A landscape with many valleys, sampled at points; each row gives a point and its height.
From any point a ball rolls to the lowest of the 2 points nearest to it. It stops when none of these is lower. Distance is the straight distance between rows; heights are no part of it.
veko h=68.6: [ 29 109 120 147 105 140 121 152 151 161  81 188 131 155 150 130 111 145
 129 142 110 112  80 115 116 128 170  91 168  82 131 133 111 102 164 161
 107  65  93  48 157  90 129  81 135  96 109 133]
sabod h=66.1: [190 112 118  94  84 158 118 110 199 136 144 128 146 107  87 112 124 108
 181 131 166 184 115 132 140 111  56 106 133 114  96 148 148 162 143 104
 109 184 143 127 168 122 159  94 112 164 159 102]
tar h=59.4: [ 78 140 137  96 153 115 117 147 118 101 115 113 111 136 132 159 150 118
 141 112 126 124 125  87 157 142 159 117  90 118 124 128 163 143 104 157
 162 115 137 149 145 129 137 132 132 107 138 125]
mimeb h=27.6: [147 149 170  95 181 174 166  63 166 126 132 122 148 132 127 148 154 150
 155  96 131  76  99  98 147 109 151  75 147 168 136 124 135 133 139  98
 105 130 164  81  75  92 178 115 123 141 152 145]
nedep h=75.2: [103 147 167 126 120 132 121 107 151 144 140 147 153 148 121 134 169 146
 144 171  76 125 121 151 109 151 142  93 145 152 153 130  71  86 167  78
 119 148 126  29 132 121 143  92 112 116 138  97]
pubu h=73.1: [169 134 146 121 151 155 115  55 127 102 121  76 137 134  99 132 175 111
 127 129 131 111 138 105 150  79 151 139 107 129 108 146 168 157  95  58
 128 120 152 172  51 136 145 188 114 121 136 149]
vibiz h=17.6: [192 123 114 119 117 127 140 132 151 148 154 144 120 105 111 108 136 129
 146 128 155 122 155  97 141 190  90 129 132 174 169 123  99 111 172 105
 158 177 134 134 127 154 117 149 104 157 165 128]
Zipi h=44.8: [135 129 143 157 108  85 113 132  79 132 108 160 107 113 152 178 115 140
 154 122 140  82 160 109  88 119 122 149 119 151 145 120  89 117 149 155
 195 152 119 164  96  96 101 146 143 146 114 137]
sureb h=57.0: [ 88 153 175 141 173 127 181 141 161 102 192 130  90 163  88 116  90 166
  98 120 110 117  95 130 128 139 132 102 212 153 114 148  92  90 147 159
  73  96 135  89 155 101 163  94 127 150  99 112]
meb h=7.8: [193 112  96 143 130 161 124 114 133 150 138  78 166 115  82  88 200 108
 161 136 140 182 151 134 148 163  97 136 100 151 167 158 137 146 141  73
 138 168 147 183 116 182 122 148  80  95 182 114]
Zud h=24.0: [112 186 144 187 182 130 139 100 118  71 116  69  95  95 136 151 130  77
 104  93 127 119 199 125  96  67 165 155  57 111  93 103 117 142 117 155
 121 128  74 203 106  75  78 125 106  84 132 102]
nemit h=59.3: [102 185 146 149 154  87 125  95  67 109 115 133 160 113 174 180 132 158
 138 141 102  40 109 156  89 113 155 146 126 125 114  92 105 104 108 152
 147 134  87 147 111  86  92 122 139 102 100 125]
Sugut h=41.8: [ 86 122  67 190  96 144 150 116 121 110  90 147 106  87 140 155 109  97
 116 118 141 117 112 154 108  79 159 106 110  63 122 101 137 121 115 158
  78  90  85 126 155  59 140  99 157 120 154 120]
fonug h=32.5: [144 100 192 111  99  55 101 132 142 116 147 166  89 123  82 141  55 163
 127 147 131  90 151  86 119 115 152 122 183 160 108  89  97 108 173 117
 160 140 147 111  89 137 139 159 151 184 109 135]
reva h=79.2: [165 147 107 109 151 148 154  90  93 145  81 149 133 137 181 139 161 124
 106 119 153  61 103  83 119 141 131 166 119 110 169 127 129 156  67 122
 150  98 146 138  74 133 145 138 130 120 138 177]
pomi h=81.3: [124 133 100  94 123 143 133 135 101 155 104 193 105 123 171 137 140 106
 124  87 142  68  97  92 131 154 126 138 123 137 160 113 118 159 111 119
 160 114 123  97 120 133 124 114 142 110 127 164]
gapu h=46.3: [148 102 133  95 161 154 174 166 162 129 158 109  81 166  77  87 118 153
  94 137 148 177 122  89 141 175  79 119 154 134 131 162 145 122 116 161
  88 115 155 144 118 133 146 116 107 159 123 131]
rara h=65.1: [122 159  75 117 107 115 129 160 153 118 152  85 163 107 138 134 134 113
 164 123 129 149 117 172 135 163 105 117 120 103 111 145 149 120 104 201
 109 148 142 121 209 132 143 106 132 114 165 101]
far h=81.1: [179 143 142 153  98  95  98  95 115 127 111 166 112  87 156 152  97 115
 122 103 169  52 150 116 120  93 150 161 132 144 117  76  87 137 115  53
 161 143  99 140  67 131 136 135 134 134 129 119]
tuka h=51.0: [ 99  93 169  65 108 143 103 109 124 169 102 147 153 181 114 137 158 138
 160 134 102 132 102  81 167 138 143  93 149 136 140 135 161 141 144  61
 153 128 162  67  90 164 148 148 136 106 102 150]
gev h=40.5: [ 73 111 146 104 121 128 148 133 148 161 101 108 148 195 122 111 186 117
 126 170 135 205  96 123 124 118 142 120 149  52 123 161 186 102 126 150
 120 110 182 124 114 126 154 167 134 118 155 142]
renu h=63.4: [212 101  79 189 119 167 100 138 130  99 133  82 150  64  80 107 143  96
 138  87 168 203 175 185 115  64  85 148  85 128 142 138 153 174 155 131
 102 193 106 209 170 151  90 138 110 120 142  98]
poba h=28.8: [150 122  13 125 119 164 134 169 104 154  87 143 129 118 154 110 164 119
 110 130 144 165 118 127 128 155  84 134 110 119 133 162 186 120 123 182
 126 120 114 181 121 152 118 149 123 131 143 147]
Kerov h=28.2: [ 80 115 129 202  91  80 145 147 118 117 129 140  62  86 113 128  87  94
 102 129 156 170 145 142  98 112  98 149 121  94 168  83  85 103 169 123
  82 137  85 144 156 119 126 119 134 145 142 115]
razog h=44.3: [ 40 116 194 125 160 108 140 167 117 109 116 144 125 238 127 135 102 174
 100 193 112 169 113 123 126 141 186 117 195  79 124 163 104 130 103 130
 153  60 140 113 127 132 146 132 124 131  69 124]
dap h=12.7: [188 122 132 114 114 119 124 123 133 149 169 110 146 117  89  79 164 125
 143 143 134 141 161 140 163 199  83 150 105 171 150 132  92 146 139  68
 130 179 138 134 135 200 133 134  76 125 144 103]
pag h=53.7: [ 91 137 148 134 161 132 137 122  86 141 108 110 128 152 173 151 151 171
 107 107 110  80 102 131 100 116 160 146 133 121 106 149 144 110 131 149
 133 116 127 116 111  88 125 145 149 128  89 145]
lof h=77.0: [184 159  80 130 166 167 166 112  93 139 120 143 125 111 161 121 152 143
  85 130 130  64 116 132  80 146 122 175 124 147 146 128 109 117  87 157
 134 105 126 169  65 113 130 142 131 140 136 160]
zinik h=59.2: [ 79  96 124 179 138 109 116  95  99  98  93  82  90 111 109 178 144  64
 106 135 143 182 157 121 115  70 143 157  62  83 183 115 159 117 151 103
 102 130 121 185 136 147 106 174 128 109 147 131]
Pilu h=23.2: [178 136 150 106 108 128 145 156 137 166 171 172 123 110 116  83 123 145
 136 118 114 103 152 128 137 192  73 139 172 218 153 135  62 108 152 133
 165 166 135 102  99 165 121 112 144 152 112 118]
pifu h=52.5: [145 112  47 138  77 142 118 145 167 125 129 189 103  75 132  79 135  95
 162 130 164 183 125 121 129 117  62 100  95 121 134 124 150 123 187 113
  95 146  74 127 166  97 108 131 129 146 152 104]
zabiz h=83.9: [134  89  89  77  94 154 108 136 129 141 111 199  88  97 155 149  92 141
 135  80 155  57 105  63 128 131 107 133 177 149 137 120 153 173 170 133
 118 100 128  94 135 119 110 142 163 161 119 171]
bovo h=62.2: [174 107 150 100  91 128 130 134 181 174 130 113 138 128 129  59 148 127
 174 119 150 218 110 152 144 145  46 153 109 110  78 124 141 157 154  69
 114 177 132 129 134 126 123  87 121 141 113 121]
menov h=19.2: [162 170 111 141 157 125 127 123  88 106 134  83 130 110 143 129 191 115
 129 103 100 131 167 155 126 137 146 164  63 129 146 116 148 121 125 152
 151 153 142 177 145 163  94 152 107  98 128 137]
bosu h=49.9: [111 110 118 130 161 134 181 220 165 149 145 141 103 175  99 107  80 154
 107 153 141 174 122 106 136 180 102  96 166 133 106 189 132 108 120 229
 106 104 131 161 148 105 115  85 115 165 121 112]
voni h=48.8: [149 103 133 150 134 110 130 224 101 138 131 109 102 146 145 114  87 168
 111 137 168 136 147  91 118 184 111 158 147 123 133 140  94 119  67 180
 154 133 145 168 134 121  91 104 119 152  99 133]
tavet h=21.2: [ 97  98 143 158 119  60 107 117 121  95 143 138  66 121  81 145  86 123
  96 162 143 149 177 110 112  96 150 145 110 100 143  91 105 107 147 109
 117 139 112 158 114 141 123 161 148 161 128 113]
bener h=55.9: [181 109  89 156 108 111 105 167  96  87 134 126 103  98 106 137 102 125
  98 148 163 156 173 136  92  88  96 167  94 106 105 116 119 137  81 162
 155 148 134 211 108 133  92 166 127 160 137 127]
muled h=47.2: [ 97  97 164 120 118 119 129 164 109 179 120 145 135 198 139  95 130 169
 124 178  93 181 134 162 118 146 115 123 158 151 116 187 131 106 133 164
 149 115 146  96 107 131 129 134 140 135  76 136]
kete h=53.4: [ 87 144 144 166 147 136 175 183 153 140 158 130  80 175  97  95  83 140
  93 130 119 169 112 145 113 137 114 106 176 116  91 177  97 100 131 188
  92 104 109 131 156  69 149  69 117 140 114  96]
Lolen h=33.2: [120 119 167 113 126  87 120  55 105 128 126 120 101 131 124 147 143 142
 103 130  99  68 127 127 139 115 175 148 129 119 126  93 123 118 156  56
 116 136 145  99  95 158 162 159 134 130 124 137]
bop h=56.9: [162 106  87 165  99 117  95 134 156  88 152 135 101  71 112 121 103 109
 141 109 178 134 156  79 144 115  98 108 120 154 150 104 125 132 173  78
 114 175  60 125 167 136 122 131 125 139 159 104]
lika h=72.2: [ 51 153 158 134 141 143 142 138 149 153 102 171 109 164 143 140 164 155
 139 127  80 113  95 143 115 148 156  81 171 132 169 137  91  97 175 115
 106 107  88  33 141 109 153  79 149  87 100 106]
toz h=45.1: [100 109 175 188 132 111 117 158 146 124 150  77 111 124 143  84  99  94
 109 104 120 199 172 177 131 119 111 163  93 134 133 111  80 141 134  75
 110 141  65 119 146 150  81  80 115  86 106 107]
lol h=40.1: [ 47 109 197 158 146  81 124 183 122 107 140 117  86 210 139 100 115 156
  92 184 109 192 138 124 119 149 145 146 157  96 128 124  95 116 133  87
 142  97  97 121 154 136 108 122 109 121  71 102]
Gesu h=61.3: [144 112 127  90  96 139 142 123 169 172 142 191 122 143 134  82 104 143
 122 130 142  99  78 102 146 159  92 119 176 123 146 127  97 125 126 113
  94  83 144  71 128 137 153  95 122 155  90 132]
devog h=29.2: [ 99 120 129 152  99  85  90 110  80 126  95 133 175 139 174 170 167 123
 159 155 109 118 114 150  97 131 156 148 100 101 181  88 120  88 131  99
 175 151 148 111 152 149 112 149 135 106 126 129]
tolib h=64.6: [105 105  81 108  74 142 114 153 166 164  98 213 126 123 152  92 108 134
 133 136 141 111  70 109 122 148 106 113 149  82 137 114 121 123 165 135
  83  84  97  49 154 116 131  89 127 140 108 139]
Tizul h=53.5: [ 80 147 112 202 133 130 149 122 109 130 101  65 159 126 161 154 175  99
  92 155  94 191 127 212  79 109 160 154  93  91 175 161 140 100 116 134
  99 110  92 144 170 122 111 113 113  92 155 107]
binu h=48.7: [ 64 148 133 162 150 142 155 118 126 133 118 101 122 149 148 151 155 138
  98 135 108 134 117 171 119 111 166 121 127 101 133 158 133 104 122 135
 106 107 112 122 144  90 139 113 146 105 136 112]
Tud h=54.9: [116  83 174  62 108 110 100 136 152 138 143 145 106 175 102 104  89 131
 148 115 128 153 107  91 177 150 107 108 134 130 107 121 141 142 155  75
 134 128 158  79 152 166 136 115 126 146  87 137]
sibig h=70.5: [ 92 182 162 154 175 133 141 103 107 109 110  96 147 119 180 166 122 140
 138  96 119  64  89 163 120 161 163 122 150 131 135  77  75 162  79  96
 122  99  73 105 128  82 140  48 151  69 135 111]
dipan h=52.3: [166  97  99 116 112 116 123 169 123 125 125 142 107 134 123 111 105 145
 107 162 155 134 120 107 113 134  91 151 118  97 113 125 129 111  84 156
 135 132 148 158 122 127 108 137 120 180 126 148]
nikig h=60.3: [186 120  84 185  88 123  87 135 154  78 150 109 148  47  87 119 111  82
 165  98 161 176 165 164 129  85 105 117  90 131 155 103 129 138 175  93
  92 202  94 160 193 158 102 141 126 132 157 106]
dofop h=22.6: [137 154 126 103 123 145 153 130 142 154 168  92 127 132 117  78 146 116
 106 140  96 198 117 221 116 145  72 174 103  90  96 144 136 121  96 149
  80 130 155 142 153 159 144 110 114 126 120 117]
lalem h=17.8: [150 130 146 160 136 100  92 118 101 121 153  86 135 121 120 124 142 123
 134 141 125 121 178 132 147 172 129 173  97 156 156 101  73 137 104  65
 162 158 113 151 132 189 104 142  92  98 137 109]
zab h=55.3: [117  79 103 145 106 127 117 112 113 141 102 101 107 115 120 153 161 104
 131 125 164 174 127 107 120 107 114 141 103  90 170 124 176 150 167 116
 132 151 134 150 154 149 134 159 142 142 165 140]
panak h=33.7: [119 150 193  83 200 124 137  63 124  90 132 109 111 158 124 163 141 163
 138 101 140  47 103  47 176 118 168  97 136 158 120 102 154 149 151  76
 119 121 136 129  70 122 154 159 129 119 114 137]
Luvu h=78.5: [166 138  95  81 139 170 116  69 125 107 123 115 147  89 119 177 187 107
 172  94 119 101 112 130 142  87 152  95 105 131 128 130 211 152 127 134
 123 162 153 143 128 128 134 172 139 118 164 150]
Zate h=44.9: [124 101 175 184  78  88 111 213  81 165 126 132 104 150 164  98  83 151
 129 117 147 135 162 126 105 140  95 167 134 134 113 139  75 116 112 147
 178 159 112 147 136 121  76 110 131 129  91 130]
motam h=39.2: [137 133 157 196 137 105  96 136 149 100 162  74 115 102 106 114  90 109
 131  84 125 162 183 147 142  89 133 137  85 149 103 122 102 140 135 106
 102 172  70 153 145  94 105 105 134 111 131  90]
dono h=69.3: [187  93  98 129  78 135 117 119 154 119 124 124 160  79  83 145 132 106
 179 142 171 174 138 152 101  88  95  97 132 120 126 132 172 162 153 126
 150 185 154 137 173 110 137 130 135 169 195 117]
Sor h=27.2: [144 101 141 107  95  94  99  99 139 119 146 145  88 105  75 140  89 133
 110 144 139 119 142 111 133  98 139 134 131 132 117  97 121 126 170  80
 118 148 137 119 110 156 161 177 153 180 149 129]
lige h=50.1: [159 138 107 184 139 123 128 104  81  97 105 118 135  96 127 167 147 139
 125 144 151 104 156 153  69  85 133 148 107 119 135 121 112 112 120 157
 156 152 114 194 105  96 101 160 131 142 131 131]
noga h=54.8: [133 172 169  75 120 157 160 150 153 168 176 148 148 135 143 111 109 134
 145  86  94 118  99 156 130 154  91 117 167 190 108 147  97 120 128 186
 135 131 176  87 147 128 135  89 132 132 107 128]
gozo h=38.3: [116 127 175  72 180 135 143  93 131  89 156 130 127 189 108 130 112 157
 116 167 114  81 121  50 190 140 157  96 142 167 115 126 145 124 129 116
 123  86 186 116 100 158 153 183 110 132  95 146]
Kefu h=33.8: [164  97  67 152  97 146 121 202  90 183  97 168 135 110 181 107 140 147
 150 122 148 137 124 127 104 153  79 148 126 146 141 159 135 126 159 177
 170 149 115 151 131 134  86 139 137 150 132 159]
rizo h=58.2: [133 141 125  68 120 136 108 141 140 148 162 134 176 146 157 111 106 139
 154 135 102 121 103 135 167 169 121  95 143 163 100 139 157 125 107 178
 134 126 174  68 160 130 138 117 130 120 115 131]
riz h=56.4: [ 67 147 178  83 154  87 106 162 124 104 126 155 122 171 145 154 112 134
 157 112 110  81 122  67 163 151 152  90 126 159 106 127 136 135 144 158
 183 117 148 122 151 127 104 140 131 103  94 140]
tiv h=73.7: [ 71 165 167 119 157 156 152 104 123 148 110 158 129 120 152 147  93 151
 128  86  88  32  79 162 141 130 173  89 190 157 107 107  65 131 113 122
  98  81  88  64 112  75 151  46 162  75  92 123]
kibin h=34.3: [ 95 107 114 145  90  96 125 157 131 156  76 104 170 158 154 126 171  93
 137 170 132 231 118 166 118  94 121 128  90  56 104 158 194 119 112 166
 152 141 148 158 124 135 124 152 128 111 164 142]
vagoz h=34.2: [135 134 162  76 143 152 135  47 147 136 107 178 151 144 156 146 143 137
 129 132 113  61  77  99 133  92 167  77 144 109 128 104 136 119 133 111
 111 102 174  65  82 105 151 136 143 130 120 174]
Zir h=34.8: [107 144  91 220 115 111 162 107 113  91 116 132  90  43 109 161  84  83
 115 101 150 106 147 142  97  91 133 135 131 103 152  64  80 103 143 140
  95 119  61 167 135  91 120 123 167 121 174 118]
deg h=42.1: [ 93 115 189  81 181 136 161 140 153 112 155 158 167 235 114 119  93 156
 120 191  95 139  96  62 191 146 162  70 180 154 114 153 137 111 140 148
 142  66 201 101 118 147 149 152  95 144  76 144]
dafo h=57.8: [180 119 103  94 101 169 130  75 152 145 159 121 171 144 115  87 132 143
 121 141 125 129  93 141 141 157  80 132 141 139 153 152 116 126  94  90
  75 104 143  97 120 160 181 103 100 146 119 119]
Rapup h=45.2: [ 71  98 163 125 156 117 150 140 149 123 118 102 134 218 123 126 156 155
 108 174 143 166  80  93 135 140 157 119 168  70 146 158 138 134  93 113
 120  63 175 115 107 127 163 137 117 134 133 139]
tilad h=23.9: [ 95 142  54 112 152 143 165 158 134 159  76 135 140 138 172 117 151 122
  97 127 143 129 112 105 145 164 137 121 111 102 123 169 178 123  85 181
 126  69 120 151 100 143 151 123 128 102 163 136]
zuzom h=16.0: [134 183 149 117 172 155 154 105 140 125 201  82 142 121  94  93 142 105
  97 147  73 163 163 227 133 161 123 154 110 149 109 143  89 145  88 119
 110 124 135 123 135 140 145  87 114 101 149  94]
ladat h=60.0: [126 150 165 100 161 109 148  99 159 104 202 114 128 119  62 137  63 156
 125 126 111  74 120 138 134 146 135  97 206 172 121 126  88 103 130 162
  66 112 137 117 128  93 175 115 153 143 126 100]
nar h=37.6: [143  87 165  83 120 107 130 146 147 133 162 164 122 155  73 129  54 168
 120 161 135 127 124 107 118 125 131 112 184 145 114 136 103 107 152 172
 134 111 178 116 107 121 132 142 146 204 102 152]
kaza h=39.6: [ 91  90 131 150  95  99  87 182  67 157  92 156 129 139 172 147 107 161
 167 123 125 108 141 120 113 131 122 139 118 145 116 158 120 110 150 186
 192 136 118 138 126 116  91 136 151 127  97 146]
tezif h=67.0: [186 101  88 150 118 175 107  84 156  95 111  85 163  85  86 112 194  70
 132  95 139 183 147 169 132  56 120 155  75 112 127 143 175 183 128  71
 128 153 118 178 126 157 118 165 116  97 146 132]
toti h=46.2: [ 95  94 145 110  94 120  63 108 122 122  87 162 115 144 129 171 133 129
 165 114 127 126 121  71 141 100 168 102 115 100 138 109 154 129 168  83
 158 137 121  69 107 131 126 154 141 117 108 141]
fil h=42.4: [133 116 170 136 192 137 143 142 131 124 154  66  99 197  94  79 145 159
  73 132 133 179 139 105 147 130 113 146 140 129 125 172 129 129 102  92
  96 115 144 156  92 129 145 143 112 131 107 126]
gid h=50.3: [ 96 116 184 163 137 114  85 130 138 110 129  91 120 142 119 129 133 119
 127  94 102 152 147 139 160 131 148 127 114 157 131  98 106 157 132  34
 116 158  87  75 144 152 129  86 123  85 107  95]
kepe h=51.2: [ 90 132 169  73 143 137 174 189 132 187 168 156 136 169 136  90 125 159
 126 151  82 169 116 162 134 175  77 110 181 181 119 199 120  92 150 200
 138  99 175  98 138 157 152 100 116 139  82 124]
kig h=63.3: [122 148 126 139 135 119 138  86 157 121 150 131 133  89  91 153  83 130
 151  86 131  83 125 143 137 129 131 122 162 144 125 102  78 131 115 141
 103 118 120 113 135  90 166  87 169 137 154 116]
nisin h=67.1: [107 151 142 118 161 126 125  92 111 125 150 111 155 144 141 152 107 159
 158 120  94  79 124 140 161 161 155 117 154 176 118 111 105 136  80 134
 152 124 108 103 125  95 142  92 135 102 112 110]
Muduk h=53.3: [ 69 117 131  79 120 108 103 195 144 150 111 182 143 153 123 143  81 118
 174 106 112  99 128  81 172 167 154  65 156 168 107 141 162 148 156 180
 175 123 131  90 153 128  90  97 143 128 100 122]
renob h=71.4: [150 148  69 120 129 126 145 136 129 147 108 143 156  89 134 160 120 136
 136 144 119 105 136 160 101 127 134 122 139 137 119 152 150  96 123 241
 139 132 160 169 126 109 127 139 145 161 161 141]
zazam h=74.5: [203 144  57 129 154 175 168 148  97 136 130 141 120  86 112 143 139 151
  90 142 133 118 138 132  87 136  99 137 141 144 139 145 139 104  98 217
 127 127 158 193  70 110 111 133 117 169 138 158]
radu h=72.5: [213 124 101  81  78 166 127  96 164 105 126 178 157  72 106 135 145  85
 174 154 169 127 135 102 134  83 114  87 124 120 108 110 159 173 163  73
 150 168 167 106 139 125 155 164 108 172 198 147]
zano h=75.3: [214 135  89 107  84 121 116  95 162  97 144 192 152  44 142 159 139 109
 157 127 179  60 119 120 102 103 125 109 151 136 148  66 118 139 162  92
 149 180 163 114 146 132 132 142 121 180 174 137]
sani h=54.7: [ 80 127 177 136 173 120  96 129 102 103 137  72 119 157 141 121 109 139
  96 130 105 142 162 141 143 141 167 161 119 141 102 132 109 168  69  64
 119  98  85 121 115 130 122 113 123  77  64 106]
rofaf h=19.3: [135 205  90 154 159 126 134 106 118  80 140  85 124  82 148 131 134  84
 107  89 115  90 171 126 112 131 155 176  56 120 130  71 112 130  87 135
 141 108  86 174 122 145  94 127 117  84 134 116]
sok h=70.4: [173 131 108 137 160 151 121  80 138 114 137  85 137 110  88 116 151  84
  88 133 108 154 179 140 149 110 140 159  74 139 114 147 139 165  94  83
 126 115 109 176  76 148 137 155 108 108 151 119]
Mapo h=28.5: [132 131  92 126 105 130 149 155 132 151  98  95 162 120 132  89 173 109
 109 172 112 225 125 226 110 115  89 150  78  66  84 156 167 111 123 162
 109 139 149 172 144 147 122 130 122 129 150 127]
pazo h=81.0: [149 141  66 123 150 179 122 113 120  89 119  79 118  82 118 152 162  83
 134  59 142 132 132 126 126  77 148 113  80 105 124 147 230 150 130 153
 106 138 109 178 172 119 129 166 142 106 166 128]
kopin h=13.0: [147 159 128 123 162 163 127 127 106 137 146  65 175 155 130  89 218 114
 134 150  93 174 155 156 151 154 123 148  88 137 135 167 140 140 108  99
 145 148 161 152 120 176 105 167  96  68 155 133]
Kalep h=23.3: [135 149 141 157  99  79  96 100  83 127 116 139 170 118 159 140 142 115
 128 170  88  88 135 169 108 156 161 174 103 140 181  71  67 111 102  43
 178 131 100 115 141 176 100 125 115  85 137 118]
nedas h=35.3: [ 61 106 150 164 107  77 106 161 109 129 105 134 120 172 146 131 126 141
 134 175 116 162 136 111 120 143 138 136 104  93 164 127 120  96 134 102
 159 118 108  93 143 146 110 123 125 113 109 116]
Govom h=62.0: [161 141  81 104 117 143  96 131 140  99 149  96 153 105 129 110 123 130
 146  89 128 115 105 135 152 129 103 122 108 137  96 124 171 148  79 146
  94 139 142 115 175 130 142 121 133 130 140 125]
banot h=46.1: [113 104 196  47 147 135 143 128 188 129 149 167 182 187 114 122  63 160
 148 144 112 118 104  47 175 133 130  71 191 189 132 145 138 136 165 160
 137  82 213  73 144 127 116 117 102 164  75 144]
dekov h=75.9: [156 157 120  94 171 180 155  41 129 112 129  80 177 125  92 138 181 114
 153 129 125  99 109 118 169 111 170  85 115 126 116 145 199 143  83 121
 121 117 159 144  88 116 167 167 116  97 170 144]
Lod h=28.9: [135 103 157 119  97 108 125 147  97 177 149 145  98 125 100  91 101 139
 105 113  98 139 163 170 121 157  85 175 149 174 127 139  72 110 135 119
 164 132 107 116  99 176 126 116 149 146  84 129]
ropev h=50.0: [ 88 127 161  34 140 132 167 172 176 156 117 200 133 174 122 137  86 126
 154 101 102 124  94  83 177 164 120  60 185 191 121 151 158 142 178 176
 151  80 170  91 153 160 118  97 121 142 114 145]
suvil h=78.4: [222 121 109 174  76  96 104 110 137 108 122 169 136  56 176 147 118 105
 123  88 193  70 138 145  83  78 138 157 155 137 152  52 102 152 113  65
 149 175 108 139 122 145 137 146 131 168 155 114]
kofik h=68.1: [122 165  70 164 117 132 156 143 122 129 134 114 142  82 117 144 123 106
 133 122 111 123 131 189  93 139 123 130 122 123 122 130 127  99 117 219
 108 124 106 151 167 104 135  98 130 131 175 109]
zaper h=55.0: [121 141 124 219 125 125 126 109  82 106  87  88 163 105 167 147 159 123
 116 133 115 125 136 205  71  85 148 175  86 102 155 118 120 102 107 133
 129 133 102 172 135 108  80 130 134  98 130 134]
keni h=11.8: [ 98 207 117 170 175 135 140 124  93  99 132  65 148 125 183 147 133 121
 111 124  95 101 156 174 121 171 175 173  88 126 116 121 115 148  55 153
 150  99  76 175 138 128 105 108 123  73 125 107]
gat h=38.1: [127 124 196 124 166 100 141  96 117 122 147  83  97 184 122 122 159 163
  82 142 126 107 126 112 128 130 145 155 152 142 149 132 112 126 135  65
  99 127 163 112  78 153 160 165 117 133 110 141]
vefos h=32.7: [159 168 130 156 183 114 115  87 142  69 155  86 120 103  90 132 120 113
 135 108 135 116 202 108 144  78 152 105  73 146  98 117 125 145 121 126
 107 174  81 171 122  73 112 150 117 100 151  86]
lape h=42.5: [111  86 133  97 114 132 115 175 101 172 120 156 130 159 109 127  79 177
 118 172 111 145 129 122 122 119 120 112 168 140  90 175 136  99 139 211
 126 109 151 128 106 111 115 143 154 174  87 163]
Dozag h=18.0: [100 181  89 149 169 136 158 147  81 130  96 106 124 126 186 153 126 134
  86 129 130  88 118 127 115 169 172 168 103 101 114 138 126 124  46 185
 137  63 105 179  97 119 114 113 117  94 143 126]
fola h=47.7: [103 135  60 154  88 138 125 141 163 119 117 165  93  82 128 116  98  88
 131 116 146 154 124 116 140  91 119  97 107  98 107 100 141 134 147 156
 108 131  73 116 183  66 119 101 138 138 156 118]
poga h=54.5: [158 114 148  93 120 155 136 104 119 179 132 138 171 156 140 103 186 131
 131 144  93 121  95 118 150 165 114 126 143 165 151 151 126 121 135  56
 123 147 156  80 103 164 166 143 105 115 122 141]
gapip h=58.4: [145  90 160  82  71  94  93 146 149 166 134 147 100 146 135  63 124 141
 152 128 136 192 109 120 145 138  70 144 102  92  97  95 138 139 161  57
 133 175 139  88 141 168 108 129 122 147  94 138]
zitom h=51.1: [139 101 119 121  95 137  87 127 109 110  97 161 108 113 167 176 144 110
 161 114 167 123 127  73 111  78 130 119 103 103 136 126 171 151 168 114
 173 156 134 127 127 109 117 166 140 148 147 155]
tidu h=86.5: [169  84  75 130  83 157 109 156 121 124 125 166  86  89 159 126  81 151
 110 103 208  86 111  78  99 101  94 150 170 118 108 108 132 157 146 124
 111 125 120 115 134 103 117 141 144 191 110 148]
Bopal h=83.7: [109 168  55 150 159 162 170 119 103 134  86  81 105  80 133 169 135  89
 102  76 147 109 132 151 122 104 173 121 102  88 101 142 198 141 104 213
  96  99  98 182 145 111 151 131 152 106 161 129]
pofop h=40.4: [126 122 127  93  88 136  96  72 130 115  95 169 135 123 154 148 140 123
 139 128 121  86  90 129 120  71 185 105 121  51 130  84 151 121 129  86
 127 122 153  54 114 122 143 136 151 124 111 159]

Two balls start at each pair of points below. Name the first point that both come to, or write -.
bop and Govom -> tavet
gid and lol -> -
pomi and nisin -> Sor

Call two points neighbours if one is among the 2 nearest of the other. Go from one point of each pair to the other, from neighbour to neighbour, staying as low as possible. Name the highest point that can't be avoided.
tavet and mimeb -> zinik
binu and keni -> zaper
keni and meb -> rofaf
